A landscape with many valleys, sampled at points; each row gives a point and its height.
From any point a ball rolls to the lowest of the 2 points nearest to it. It stops when none of these is lower. Distance is the straight distance between rows; heights are no part of it.
Kaleg (h 842): [140 174 127 148  96 189  71 110  86 111 126 113 117 120 113 121 127  94
 141 166 129 135 144 146 138 116 172 122 134 117  99 121 148 125  72 130
 173  93 133]
kodob (h 590): [138 116 129 139 116 106  92 179  92 158  83 107 145 114 141 103 118  35
 117 144 124  75 117 110 152 125 136 122 129 155  67 115 139 156 175  90
 163 103  79]
rizab (h 544): [107 103  80 156 141 105 145 120 150  78 136 122 128  77 135  90 160 159
 130 142 142 153 115  97  73 124 129  95 137 126 172 180  93 111 103 123
  68  99 151]
zove (h 272): [164 147 114 140 156 172 117 118 108 133  79 139 162 159 124 161 171 144
 145  35 131 180 128 112 146 132 107 163 122 143 166 100 147  94 168 168
 126 180 152]
Mepe (h 353): [171 133 105 184 133 129 123 115  99 132 114 152 124 125 156 152 158 119
 179 151 128 156 124 119  96 130 128 150 106 102 183 119  92 139 123 112
 120  89 126]
nom (h 421): [ 95 133 142 138 142 118 174 150 143  99 106  93  92 123 154  75 106 108
  97  68 122 135 111 114 158 113 103 118 175 149 141  96  88 108 140 138
 119 121 144]
sar (h 589): [137 113  87 155 162 148 105 184  47 119 112 115 180 104  72 154 206  74
 162 145  90 117 131  98 144  68 161 153 106 121 118 144 158 124 187 154
 142 113 119]
Pade (h 795): [ 99 117 166 135 130 110 154 133 100  94 138 149 115  99 169 144 114  76
 117 186 133  96 121 112 164  94 112 166 178 133 132 158 133 152  88  86
 152 131 160]
Bigu (h 400): [136 176 126 161 151 139 125 106  67 102 171 146 150  96 103 151 149 118
 209 145 141 179 123  91 120  91 148 139 112  84 161 133 109 140  86 145
 140  71 162]
ber (h 200): [ 94 225  93  81 115 165 134 116  86 146 123 134 102 164 114 131 131  78
 129 112 140 153 138 124 168  58 133 101 144 133  85 162 114 121 113 171
 122 146 160]
gat (h 203): [132 159 110 100  91 119 157  67 135 124 121 156 128 137 156 178 158 179
 155 102 116 159 170 141 148 141 158 137 101  67 101 101 152 104 122 144
 137  92 117]
kefi (h 530): [ 97 137 135 136 110 111 178 154 185 112  94 146 122 132 157 130 181 131
 105 132 121 126 185 119 132  80 141 145 184 112 138 131 147 109 123 122
 172 140 153]
Bem (h 754): [104 134 141 106 108 123 152 153 145  89 108 126 145 135 152 108  92 163
  81 125 131 152 135  89  96 127 108 136 135 116 187 120 137 141  61  87
 122 127 151]
tetu (h 478): [156 116 132 170 190 141  93 148 159 122 129 122 138 138  84  95 155 151
  93 116 155 128  83 151  94 129 108  90 164 169 150 137 128 145 161 168
 114 139 105]
Gona (h 506): [121  88 106 171 174  98 158 108 167 124 129 115  83  88 120 119 145 143
  91 147 127 117 113 136 114 146 124 109 163 172 173 183  91 112 142 131
  62 142 158]
zinup (h 383): [119 136 150 112 155  97 146  78 181 156 129 139 100 125 206 106 156 121
 161  72 127 162 132  98 146 183 124 133 129 160 121 119  92 109 160 130
 128 161 177]
laso (h 429): [122 132 133 126 147 145  92 152  76 103  91  99 129  87  77 125 120  99
 114 141 105  57  90 166 178 138  95 171 129  98 119 123 118 119 108 128
 135  78 128]
gesaf (h 370): [145 162 174 139 174 111 176 127 134  85 106 137 102 136 159 106 108 123
 115  58 163 129 106  66 160 117  90 123 155 198 180 136 100 108 148 130
 169 124 150]
mosen (h 602): [157 116  82 166 131  66 150 180  88 141 144 133 170 149 130 138 118  84
 151 114 120 150 154  54 117 126 142 100  70 144  88 106 149 151 160  69
 131  96 121]
Lolep (h 723): [ 87 134 117 122  99 158 174  82 147 104  89 126  77 122 176 132 127 139
 100 131 150  97  87 165 121 103 108 131 152 114 173 153 133 144  96 102
  94 124 134]
rudo (h 507): [129 121 103  94 110 107 102 152  56 120 142 162 124 148  72 162 110 113
 134 145 144  54 144 103 156 118 114 133 107 133 109 149 123 105 149 113
 147  92 106]
Mosan (h 439): [151 143 114 139  82 148 128 114 145  82 147 118 100 119 107  89 121 163
 103 184  69 139 207 143 128 105 182 105 142  97 106  68 139 116  69 170
 159  67  96]
dig (h 770): [ 86 112 162 108  75 124 189 105 150  82 154 138 109  92 218  91  79 141
 111 155 141 139 126  89 129 124 111 121 163 121 157 108 132 137  57 105
 125 131 129]
taz (h 665): [137 110 165 131  92  99 112 155 116 110 113  95 149 105 128  78  76 107
 123 158 141  31  69 132 121 175  76 178 117 127 103 112 111 153 141  63
 118 102  67]
rem (h 537): [142 115 146 148  98  82  92 126 172 153 136  94 160 114 198  82  38 123
 125 120 132 171  96 102  88 187  94 118  70 111 107  71 130 173 109  67
 120 120  99]
gugiz (h 735): [115 142 105 135 191 132  80 120 187 124 145 135 159  85 109 116 193 133
 122 122 127 163 108 107 120 153 134 104 133 129  75 128 184 145 117 125
 142 127 154]
gule (h 438): [125 142 118 195 110 147 132 110  87  83 186  85 112  97 119 112 141  87
 193 157 117 191 162 118 123  93 176 127 136  81 115 121  86 119  96 168
 120  71 135]
dadop (h 784): [ 98  92 185 136 105 118 189 112 105  76 137 145 116 108 201 109  98  97
 127 127 166 119 112  70 174  94 101 159 186 136 169 163 107 118  84 118
 122 147 147]
bofi (h 275): [146 121 203  99  98 101 145 112 144 118 172 100 192  97 192  93  94 130
 169 153 156 153 143  92 116 110 148 144 113  76 149  80 120 171  56 142
 159 101  75]
vipan (h 296): [131 103 152 156 108 112 143 118 115 142 128 153 114 157 182 111 130 120
 148 154 148 118 106 132  85 128 112 136 150 131 180 132  63 151 134 111
 114 113 107]
kel (h 433): [140 107 175 156 156 115 135 198  87 129 108 112 165 180  85 187 106  92
 153 119 152 127 125 146 115  95 104 178 133 133 137 141 111 148 161 126
 136 110 115]
siped (h 765): [ 92 152 156  93 148 152 183  69 160 101 184 123 127 116  98 115  86 195
 136 123 123 141 141 235  96 140 163 129 119 125 151 144  86 104 112 133
  98 104 130]
dip (h 762): [133 124 106 146 166 154  84 133 144 146 127 141 140  90 103 140 188 114
 116 180  48 169 158 171 146 119 159 146 127  99 133 124 155 133 104 159
 123 141 161]
Mogo (h 654): [138  94 138 135 102  88 101 123 151 156 146 103 131 113 131 122 124 122
 123 110 152 127 124 121 137 175 136 113 118 155  33 160 130 114 198 114
  99 146  98]
Lom (h 627): [135 137 140 107 132 108 146  93 183 157 133 118 131 129 147 138 111 137
 118  89 138 131 103 183 148 169 124 109  97 140  38 114 147 144 175 118
 135 124  95]
riba (h 396): [145 132 129 149  77 126 150 135 117  91 134 111 137 123 124 103 135 165
 159 126  75 142 182 139 130 112 149 121 113  69 109  31 129 108 118 152
 164  50  82]
sarit (h 747): [ 58 133 185  88 125 162 146 101 165 107 182 110  93  83  90 114  93 174
 113 142 135  97 145 196 148 139 155 132 167 124 127 161 119 108  74 150
 127 154 147]
dol (h 513): [105 169 117 124  95 175 178 117 167  86 117  97  86 141 116  89  85 182
  74 135 121 160 149 179 112 101 145  53 142 151 133 104 116 127  96 159
 120 105 113]
dudo (h 273): [122 170 104  88  93 141 136  52  99 133 168 150 118 134 139 158 147 150
 175 105 156 152 134 116 144 145 140 106 102 117  99 159 117 107  89 142
  84 119 151]
pibe (h 214): [110 178  99 101 149 144  96 117 127 161 125 156 148 153 166  76 175 117
 160 108 154 192 123  87 100 133 109 132 133 128 153 121 105 117 122 155
 121 166 157]
Kesir (h 136): [142 140 176 135 155 144  90 146 122 147 126 122 155 130 163 100 170  97
 176  91 158 191  98 110 103 112 110 147 140 113 165  88 100 148 146 160
 156 151 128]
pizod (h 146): [105 145 172  88 139  91 147 110 139 164 103 170 133 161 152 114  77 127
  86  73 127 101 142 142 135 167 105 162 112 157 131 133  94  96 185  82
 147 144 135]
rozan (h 477): [122 110 107 136 164 102 140 185 105 133 107 123 158 178  86 168 114  91
 142 157 118  71  78 159  98 101 100 177 110 130  99 137 127 185 168  97
 117  85  96]
mur (h 782): [123 111 138 113  83 163  73 139 121 138  95  86 136  87 147 108 178 103
 146 168  87 116 123 100 145  94 148 137 158  44 138 100 156 151  63 149
 174 146 118]
Zozo (h 331): [124 151 122 106 114 120 173  81 156 161 145 139  75 161 162 134 154 151
 159  85 156 156 140 105 151 139 124 116 145 147 136 162 110  92 136 160
  85 178 168]
sig (h 714): [ 75 120 124  97 157 136 124 141 160 101 126 106 157 116  78 116 146 169
  94  74 126 169 110 133 133 142 136 114 132 114  80 138 161 108 120 145
  99 150 161]
bita (h 756): [111 152 179  84 123 150 196 100 186 146 141 140  78 163 160 114  74 165
 100 124 160  77 123 173 130 137 129  98 142 192 164 158 101 126 123 107
 146 185 122]
basu (h 617): [151  88  79 175 155 131 140 153  83  75 117 121 191  83  58 143 189 137
 146 112 126 119 114  99 120  95 142 130 107 119 141 176 124 108 144 123
 111  76 105]
lutu (h 495): [124 131 135 103  81 120 126 182  79  93 118 133 137 159  87 124  88 146
 131 161 113  43 135 115 119 117 112 138 104 111 143 102 121 142 100 103
 168  65  92]
vizep (h 276): [110 194  74  87 137 127  91 128  76 157 120 195 160 158 132 121 195 114
 147 125 116 140 161  74 119 109 109 132 112 110 143 115 143 122 128 139
 139 143 157]
nosi (h 397): [ 84 142 158 100 147 158  98 147  81 106  99 110 156 124  82 129 119  96
 133 130 126  88  80 165 138  90  76 213 169  94 156 160 104 123 137 144
 119 132 132]
Zes (h 803): [191 102  96 157  70 123 110 155 137 161 127 150 162 171 115 139 130 173
 105 104 132 167 166 129 127 162 138  71 124 163  84  82 194 113 155 109
 160 168 104]
Mava (h 601): [101  82 148 128 108  90 131 172 118 114 135  78 130 110 159 107 133 128
 140 117 134  97  99  56 124 120 103 145 128  95 127 106 114 139 130 102
 116 120 105]
Bave (h 653): [124  81  99 143 136 102  92 158  87 116 125 104 148 133 103 127 147 110
 121 106 170 102 111  76 104 125 134 124 129 157  88 182 120  94 192 102
  94 137 117]
zuvu (h 675): [104  92  80 167 147 131 110 143  99  79 100  81 110  85  85 144 139 103
 118 109 142 134  92 137 131 121 135 115 152 152  93 180 142  80 152 120
  78 115 157]
risa (h 256): [ 88 152 113  95 107 153 129 128  92 139  92  98  88 170 152 102 125  75
 120 105 156 127 121 108 151  67 129 128 193 166 110 184 101 104 144 164
 101 180 146]
sema (h 422): [172 131 127 171  98 130 101 122 120 115 152 133 190 120 117 143 100 137
 147 116 135 157 136 100 110 185 161 115  58 124  88  96 201 145 115  49
 179 108 131]
kife (h 667): [127 108 158 153 141  98 167 140 164 157 145 120 101 160 167 170  96 105
 111 187 108 154 156 164 114 124 139 155 144 110 149 103 133 185 114 108
 111 126 153]
mon (h 321): [153 129 147 127 105 149 129 137 119 111  89 111 189 134 130 180 136 147
 144 117 148 142 134  88 125 108 163 143  95  87 156 139 182 147  84  96
 160 127 111]
kiz (h 314): [ 88 119 120  85 199 125 166 128 156 107 122 117  97 135  85 158 115 126
  89  89 152  91 119 147 153  74  98 143 157 160 152 175 107  84 182 174
 119 165 158]
letur (h 787): [176 106 135 149  68 138 149 120 157 139 120 118  92 153 116 179  90 183
 111 127 121 143 180 169 157 187 150  77 117 154  98  98 156 117 138 143
 146 133  95]
Muved (h 360): [ 80  93 159  99 163 144 130 142 125  94  90 107 114 135 112 144 111 108
  88 115 155  68  82 156 136  76  84 188 200 147 152 174 126 103 157 135
 107 156 141]
pokek (h 599): [ 95 148 150 109 126 112 165  92 184 133 125 122 151 129 172 108 131 117
 116 133 114 150 132 189 111 141 171 133 128 128  72 120 127 146 133 120
 120  96 106]
dif (h 337): [136 143 149 111 107  94 153 119 123 101 136 118 187 109 152  96 104 156
 161 147 111 126 151  95 106 126 132 140  76  83 124  48 134 152  87 114
 151  52  69]
nufun (h 835): [135 104 129 133 161 126  86 142  76 131  81  61 165  73 167 149  91  40
 110 126 119 155  69  97 138 119 115 178 103 126 157 158 132 149 115 113
  77 145 138]
Bedo (h 330): [198  99 112 148 121 146 105  94  79 145 147 144 159 137 110 159 134 159
 161  45 158 171 133 117 158 173 135 114 103 157 136 131 141  74 158 169
  88 189 126]
pabu (h 774): [149 124 144 118  85 165 156 117 173 152 119 144  77 163 121 166 107 176
 113 132 159 103 147 191 130 149 152 105 135 173 146 147 133 109 133 142
 148 162 130]
demag (h 539): [ 98 177 100 130 160 139 132 166 102 141  94 138 102 132 138 168 151  57
 141 139 103 124 127 137 148 102 110 161 143 132  92 102 153 150 170 118
 144 103 160]
Zegu (h 564): [116 111 101 122 126 121 115 194  95 136  91 103 121 103 126 154 167  56
 142 165 100  89 135  94 154  65 137 155 129 127  53 136 162 145 176 136
 140 131 108]
Nepet (h 469): [ 97 120  74  99 125  88 124 167 118 170 143 186 111 174  69 166 111 113
 114 154 132  45 143 155 125 107 111 122 114 154  80 123 142 119 187  93
 151 114 103]
lov (h 641): [158 136 166 158 130 113  99 122 126 138 118 136 150 126 149 119  78  73
 121 149 165  89  34 146 100 147  69 160 129 149 104 157 124 175 153  51
 129 112  99]
pusuz (h 711): [ 45 145 101 103 150 141 188 125 167 150 144 125 106 169  89 111 154 137
 123 139 127 136 162 193  89  84 157 126 167 120 144 159 120 127 129 130
  89 161 150]
vubug (h 398): [184 111 106 196 109 124 128  93 141 128 146 123 102 103 152 153 145 143
 156 148 118 179 142 151 121 151 153 102  98 122 134  94 122 142 115 145
 117  81 101]
piz (h 435): [104 115 136 130 167 113 136  77 167 202 138 126  94 116 170 106 129 116
 119  93  91 155 124 183 138 202 136 133 134 139 125  90  96 120 173 120
  96 159 149]
Mef (h 692): [148 129 121 135 140 144 126 132 116 109 107  89 133  90 100 143 118 111
  90 110 148 138  98 143 165 109 135 101 141 154 104 190 120 125 108 162
 111 114 117]
Leb (h 384): [164 153  92 115 136 134 122  81 132 195 151 174 128 148 116 163 120 143
 113  91 124 164 147 167 147 206 122 107  91 161  99 111 154 121 133 123
 107 177 166]
Kode (h 445): [169  89 100 168 124 116 107 102 142 105 156 104 145  84 167 139 124 115
 177 186 113 160 138  88  99 127 205 108  75  89 116  98 165 158  83 109
 144  82 104]
zugin (h 707): [134 133 159 137 107 155 175  90 153  93 125 103  87  97 156 155 119 147
 127 111 130 136 116 164 178 106 147 136 135 124 147 175  89 126  95 156
 113 120 136]
Fufiz (h 817): [150 128 141 172 201 119  78 168 124 140 134 137 112  82 129 157 125  60
 110 187 109 125  95 102 123 147  99 164 143 168 141 162 146 159 157 111
 129 151 182]
luf (h 264): [142 125 168 120  65 125 123  84 136 106 104 130 144 109 171 163 172 182
 176 131 147 131 146 124 125 131 128 150 128  53 132 107 158 119 106 120
 165 106  98]
Raro (h 529): [157 138 210 114  68 146 128 107 106 128 133 105 160 153 135 118  94 157
 151 115 149 155 120 176 121 128 141 139 113 109 139 114  80 146  89 165
 119 110  60]
Vav (h 427): [151 145  55 131 172 133 140  97 152 200 161 163  83 131 103 177 142 124
 120 139 138 140 134 156 140 167 119  95 109 183 134 160 146 137 142 161
  65 173 168]
vik (h 328): [159 142 119  99 130  97  96 135  65 180 104 179 174 144 141 133 142 104
 109 101 126 142 171  62 139 138 112 133  86 132 163 130 105 102 150 130
 126 154 137]
migi (h 833): [143 154 107 155  70 202  80 136  94 111  89 128 107 155 103 130 139 149
 118 109 133 155 156 142 137 147 144 104 144 131 126  99 178  97  94 117
 177 131 145]
pedis (h 732): [ 53 133 101 122 166 138 144 150 131 154 156 114  89 130  73 124 146 127
 132 175 126  85 108 198 103  90 126 117 171  93 133 126 143 152 133 133
  96 128 141]
tusi (h 509): [ 70 154  89  87 135 115 125 159  89 171 147 175 101 186 106 186 120  72
 155 174 115  98 167 145 124  95 134 152 125 137  63 131 143 139 165 100
 125 124 158]
rala (h 472): [142 130 167 148 152 109 139 119 173 111 159 145  79  71 133 149 129 178
 114 154 127  98 136 109 152 156 106 121 143 110 151 107 134 144  91 152
 163 102 136]
Tinuk (h 791): [137 153 114 128 161 145 135 129 139 143 184 164 116 166  64 147 141 170
 123 131 137 136 143 165 134 136 133 103 134 111 103 104 140 138 122 173
 135 119 129]
Sis (h 262): [124 188  85 129 142 147 126 136  68 119 122 155 142 130  97  98 176  73
 152 136 110 162 165  90 150  61 117 123 138 127 140 155  83 122 145 164
 139 127 155]
lev (h 459): [147 160 129 145 122 143 135 154  72  79  90  98 145  92 108 113 109  94
 126 126 117  73 110 129 172  95 121 132 110 106 139 100 116 134  89 126
 171  46  79]
benev (h 750): [108 158  74 119 190 185  94 138  98 148 144 135 104 109  83 152 161  91
 126 200  62 111 110 177 119 102 135 129 124  96 122 123 153 174 121 164
  92 121 170]
Vikez (h 531): [105 119  93 142 134  78 139 119 150  98 174 154 158 101 134 107 157 165
 167 153 130 156 151  74  61 151 151 101  95 116 113 143 126 114 121  93
 108  85 156]
Kol (h 639): [142 127 115 162 139  74 159 168 155 144 143 145 117 190 117 169 105 125
 115 147 126 155 167 121 105 129 123 117 113 155 101 108 146 158 157  93
 144 106 142]
fele (h 499): [153 133 183 114  83 137 161 147 102 110 124  97 124 173 149  59  78 133
 130  92 127 141 114 151 150  96 120 115 142 132 156 126  35 122 118 185
 123 122  83]
rimem (h 740): [115 129 103 124 120 161 143 133 147  92  57 129 152 130 167 122 144 127
  89 154 133 118 102 108 114  84 110 146 149 107 219 149 153 158  53  88
 131 138 151]
Tol (h 382): [156 130 141 113 114 105 137 138  91 112 133 165 149 132 103 110 127 177
 107  74 129 136 172  81 140 163 108 108 117 142 166 124  94  97 140 127
 154 108 118]
Zuniv (h 356): [115 102 145 106 120 123 127 104 116 169 157 134  81 166 125 123 119 151
 139 131 139  96 113 173 118 141 108 130 141 123 161 140  62 126 153 167
  74 140 116]
bik (h 854): [ 82 179 107 114  90 146  90 115  89 136 135 141 122 180 141 102 122  96
 154 159 148 127 135 142  96 136 147 114 133 111  71  95 149 137 130  89
 143  89 124]
nelor (h 688): [104 117 140 148 164 109 142 143 159 138 139 123 118 112 128  82 111 104
  70 201  77 140 167 179 108 140 151 131 144 122 156 102 114 158  91 105
 118 109 148]
sez (h 562): [110 134 153 110 104 111 180 143 205  95  94 107 164 129 161 106 171 163
 115  84 125 150 160 132 122 104 151 128 139 109 101 101 152 129 127 136
 178 108  91]
mele (h 215): [123 113 111  82 142 111 120  95 114 145  83 116 103 128 164 124 167 119
 101  61 107 117 142 107 176 119 121 154 135 137 144 128  91  62 192 183
 118 179 147]
rep (h 921): [124  60 124 124  60 146 108 181 106  76 145  93 128 101  70 166  84 205
 153 127 157  71 103  95 114 141 122 103  91 120  91 126 180 115 127 110
 144 111  87]
Faf (h 379): [191 121 103 166  99 163 132 108 137 137 126 133 141 116 124 108 173 173
 156  62 148 196 154  89 155 170 152  72 110 151 149 119 134  83 116 183
 136 172 119]
kot (h 412): [ 92  93 127 115 109 107 132 150 137 175 139 171  80 165 105 102 140 134
 110 164 144  37 140 165  89 132 117 121 156 141 131 139  87 102 179 120
 126 124 112]
toted (h 775): [165  97 140 166 157 101  97 158 156 163 209 166 131 133  76 153 133 182
 125 140 132 139 136 127 119 185 108 106 126 128 109 120 155 142 147 141
 128 162 141]
zin (h 628): [ 89  99 104 137 120  86 130 182  97 131 114 103 150 135 123 105 144  89
 116 128 120 137 141  73 104  86 137 131 149 132 122 162  98 126 132 121
  88 131 143]
Piv (h 909): [159  92 127 157  82 148 102 151  98  92 161 116 162 114  66 131  75 166
 147 150 163  88  91 164  91 153 135 110  86 133  73 143 140 145 133  89
 130  77  68]
kige (h 466): [174 146 136 161 132 102 112 120 128 161 154 143 147 129 156 155  92 118
 144 112 123 187 143  95 152 185 118 114  68 116 105  38 176 165 116  93
 171 111 125]
Rif (h 283): [162  87 122 112 148  98  87  89 141 177 107 156 133 122 129 118 153 149
  96  67 101 109 151 108 146 191 100 136 115 136 125 109 136  72 206 137
 129 174 110]
niz (h 570): [113  71 138 140  95  74 132 149 153  92 147  84 156  73 195  89  47 148
 130 129 128 122  71  51 101 150  96 138  91 115 139  98 132 161  72  72
  97 131  86]
Zop (h 643): [117 123 123 160 139 137 131 121  97  68 148 122 156  75  52  91 170 147
 154 102 111 132 116 141 124 115 126 115 130  95 126 146  88  95 126 175
 111  71 107]
menos (h 826): [169 118 155 165 156 134  49 158  84 152 133 103 134  72 137 156  88  50
 146 184 118 118  82  94 131 156 134 145 103 139 151 153 124 183 100  94
 127 145 151]
Pibub (h 500): [144 131 160 115 126  97 169 107 179 127 121 161  91 101 165 141 166 165
 109 140 109 108 178 100 162 127 119 118 166 129 183 140 139 121 102 152
 175 160 156]
Vozif (h 806): [104 132 174 140 174 127 110 149 137 112 143 138 129  87 150 138 169  84
 146 163 149 130 122  99 127 106 131 175 181 140 122 186 131 135 135 139
 144 161 176]
vedar (h 734): [100 157 132  98 157 153 226 103 185 145 138 129  97 193 129 111 127 163
 143 121 140 121 137 177 108  83 157 113 151 172 195 188  85 120 122 144
 104 187 148]
guge (h 616): [154 125 147 165 132 105  95 134 138 162 114 108 132 123 157 106 115  42
 108 196 124 117 102 165 108 161 143 151 121 162  83 134 107 168 148  72
 133 114 117]
rini (h 811): [158 114 131 108 164 116  86 151 177 170  83 148 156 111 140 172 192 115
 104 156 117 102 135  99 125 109 124 156 132 137 114 175 187 140 165 131
 160 182 133]
luze (h 524): [125 106 103 113 171  75 128 179 125 163 106 134 145 174 150 145 126  85
 118 153  86  77 100  77 104  98  94 161  98 107 118 119 160 195 163  86
 124 133 131]
Reb (h 242): [127 104 172  73 182  90 169 103 140 127 122 141 122 174 134 135  89 126
  95  76 135  73 135 153 143 121 104 180 131 186 170 151  79  77 206 133
 120 166 140]
Kagab (h 557): [151 139 196  98 133 125 129 108 144 102 158 122 179 125  99 151  80 187
 120 126 134 143 123 192 119 170 136 155  76  79 130 113 117 155  84 150
 107  93  74]
Lizaz (h 802): [164  83 132 105 109  97  87 118 161 179  64 124 156  90 186 155 167 117
 117 152  97 123 121  74 146 132 130 141 120 102 156 140 180 148 127 115
 176 188 114]
Vato (h 373): [169 117 186 132  80 134 106 139  97 121 137  98 192 102  97 172  75 146
 176 142 162 114 139  80 125 165 171 135  66 102 122 113 181 148  96  63
 204 132 112]
Pala (h 792): [149  97 126 100  59 135  95 140 122 156  86 112 113 124 188 106 144 112
 113 171 132  98 118  86 156 105 139 105 147 112 152 130 151 159  76 118
 151 163  89]
mabed (h 565): [136  76  48 135 166 101 110 172 101 142 120 140 163 144 120 143 156 100
 117 113  71 119 139  45 116 134 125 108  77 120  98  98 172 161 151  81
 125 134 138]
muza (h 305): [ 97 125  91 106 126 141 144 147 104 161 112 113  83 185 119 176 121  81
 130 115 110 149 145 145 161  63 123 158 150 138 129 172  91  93 187 184
  73 184 166]
vipu (h 237): [107 155 180 113 140 133 110  79 104 151 117 157  99 144 168 116 104 118
 129  78 160 111  67 144 129 182  96 173 137 151 151 126  91 111 168  79
 127 136 145]
Gefe (h 391): [177  90 121 140 121 145 114 165  96 159 126 144 155 150  95 235 132  94
 166 147 168 112 119 162 133 105 127 162 100 147 109 172 147 127 183 139
 137 144 101]
kig (h 310): [147 143 173 128  95 144 166 111 119 102  88 129  87 175 191 116 107 144
 149  46 177 117  91 115 151 136 115 143 136 174 157 141  97  84 171 121
 147 147 122]
vonef (h 475): [148 148 118 129 106 146 135 146 152  98 109 101  99 123 107 115  78 131
  58 187 103 106 158 167 141 101 152  71 134 129 122 101 153 160  62 140
 153  70  99]
muteg (h 896): [131 127 121 111 114 173  96 138 121  88 155 117 149 153  54 119  75 199
 126 178 130  81  88 177  59 136 135  99  99 113  99 110 169 162  78 125
 128  86  88]
desol (h 686): [ 74 132  65 147 130 152 163 139 138 119 164 144  85 162  66 104 142 136
 151 118 106 148 177 174 140  93 150 121 176 127 106 149  88  65 157 170
  93 147 170]
vupob (h 339): [169 134  98 101 140 124  74  89 126 182 123 194 167 115 100 164 151 140
  91  98 104 112 148 127 172 194 111 117 106 148  97 138 187 103 150 128
 140 178 130]
zotar (h 434): [126 151 130 131 150 105 164  88 128 106 171 167  86  89 115 118 144 187
 126  82 115 119 147 108 163 165  98  89 120 133 146 106  99  98 126 159
 129  84 150]
fuze (h 868): [118 169  73 123  97 156  94  94 114  83 137 162 122 136 138  78 140 154
 139 170 121  95 121 115  49 128 147  83  95 118 103  84 155 138 105  75
 159  60 113]
gelur (h 212): [124 160 124 137 176 181 130 107 154 155  86 145  93 149 138 159 164 125
 142  68 113 165 149 170 159 139 128 139 157 165 137  98 153  93 160 169
 156 190 190]
muzo (h 773): [121 122 123 112 134 161  48 149  88 154  95 111 137  77 115 104 204  93
 131 155  70 126 129 131 159 108 128 159 141  85 126 129 132 124 134 177
 136 165 136]
bel (h 213): [139 148 189 124 134 123 112 118 127 130 141 142 181 114 186 113 100  90
 157 134 176 180 110 106 121 130 115 144 129 110 160 106 121 168  82 114
 156 131 111]
Zubi (h 432): [180 122 145 159 136 141 124 121 172 114 114 115 126 129 136  72 137 168
 104  89 155 167 107 111 116 161 127  84 132 194 154 140 103  99 152 165
 121 156 101]
Mobi (h 463): [117 113 197 110 121 140 181 137 149 111 111 108 105 149 170  35  92 143
  98  98  92 114 107 135 162 110  98 130 172 136 192  89  64 115 115 172
 143 151 119]
non (h 785): [114 191 119 108 141 160 130  73 127 142 207 140  70 150  90 118 101 185
 143 120 124 153 124 179 130 144 121  69 130 114 139  91 112 138  89 184
  87 129 135]
matid (h 468): [139 135  94 159 196 146 160  85 173 144 128 112  80 126 108 159 121 131
 109  95 146 139 103 160 121 158 129 117 135 200 158 182 114  97 159 147
  73 170 179]
Roli (h 666): [103  95 118 132 108 141 162 142 126  80 144 118 120 128  57 122 148 168
 144 103 122 137 148 153 138  83 131 141 154  97 133 186  73  66 140 171
  95 123 129]
Lemat (h 882): [ 99 145 117 103  96 141 129 113 155  78 130 114 130 112 147  98 103 190
 122 176 123 103  81 148  60 132 139 122 112 100 113 101 160 149  84  81
 121  77  97]
Pokab (h 486): [137 109  84 152 129  89 127 131 164 121 156 108 164 116 163 133 120 104
 140 161 141 191 156  73  88 119 173  92  88 129 116 141 140 157  64 104
 104 117 137]
gog (h 352): [132 110 125 103 124 120 166 134 130 153 147 152 108 167 112 238 121 117
 166 141 146 141 159 162 161  91 137 158 120 154 124 183 116 126 169 159
 111 141 143]
Kis (h 504): [165 115 138 134 104  85  63 113 175 173 122 139 149 131 187  91  99 107
 135 139 119 186 149 103  98 191 122 101 101  94 150  53 148 149 119  81
 175 148 112]
susil (h 733): [ 49 128 181  79 147 134 139 115 170 101 149  89 131  84 126  87 121 142
  97 127 130 123 100 141 134 137 120 142 180 100 106 139 134 138  70 132
  96 149 158]
num (h 135): [103 143  91 100 152 196 121 110 136 150  95  97  78 146 108 116 146 144
  90  60 116 116 127 152 167 122 125 118 168 139 139 124 142  63 155 184
 102 196 161]
Bugi (h 820): [155 120  73 128  65 169  93 136  96 150 119 169 148 201  93  93 152 153
 101 150 118 122 176 176 103 146 158  80 125 140 106  96 161 109 116 109
 136 137 108]
Reto (h 755): [135 129 118 146 181 104  78 118 192 160 186 162 114 118 106  99 137 165
 101 152 112 132  93  92  85 177  96  93 115 116 128 114 159 171 131 103
 120 143 158]

Where does a ball stop that starts at each point below?
fuze => pusuz
Kagab => pizod
Lom => Kesir
menos => gat
Bave => gat
rizab => num
rini => pusuz
nufun => gat
taz => gat
kife => ber
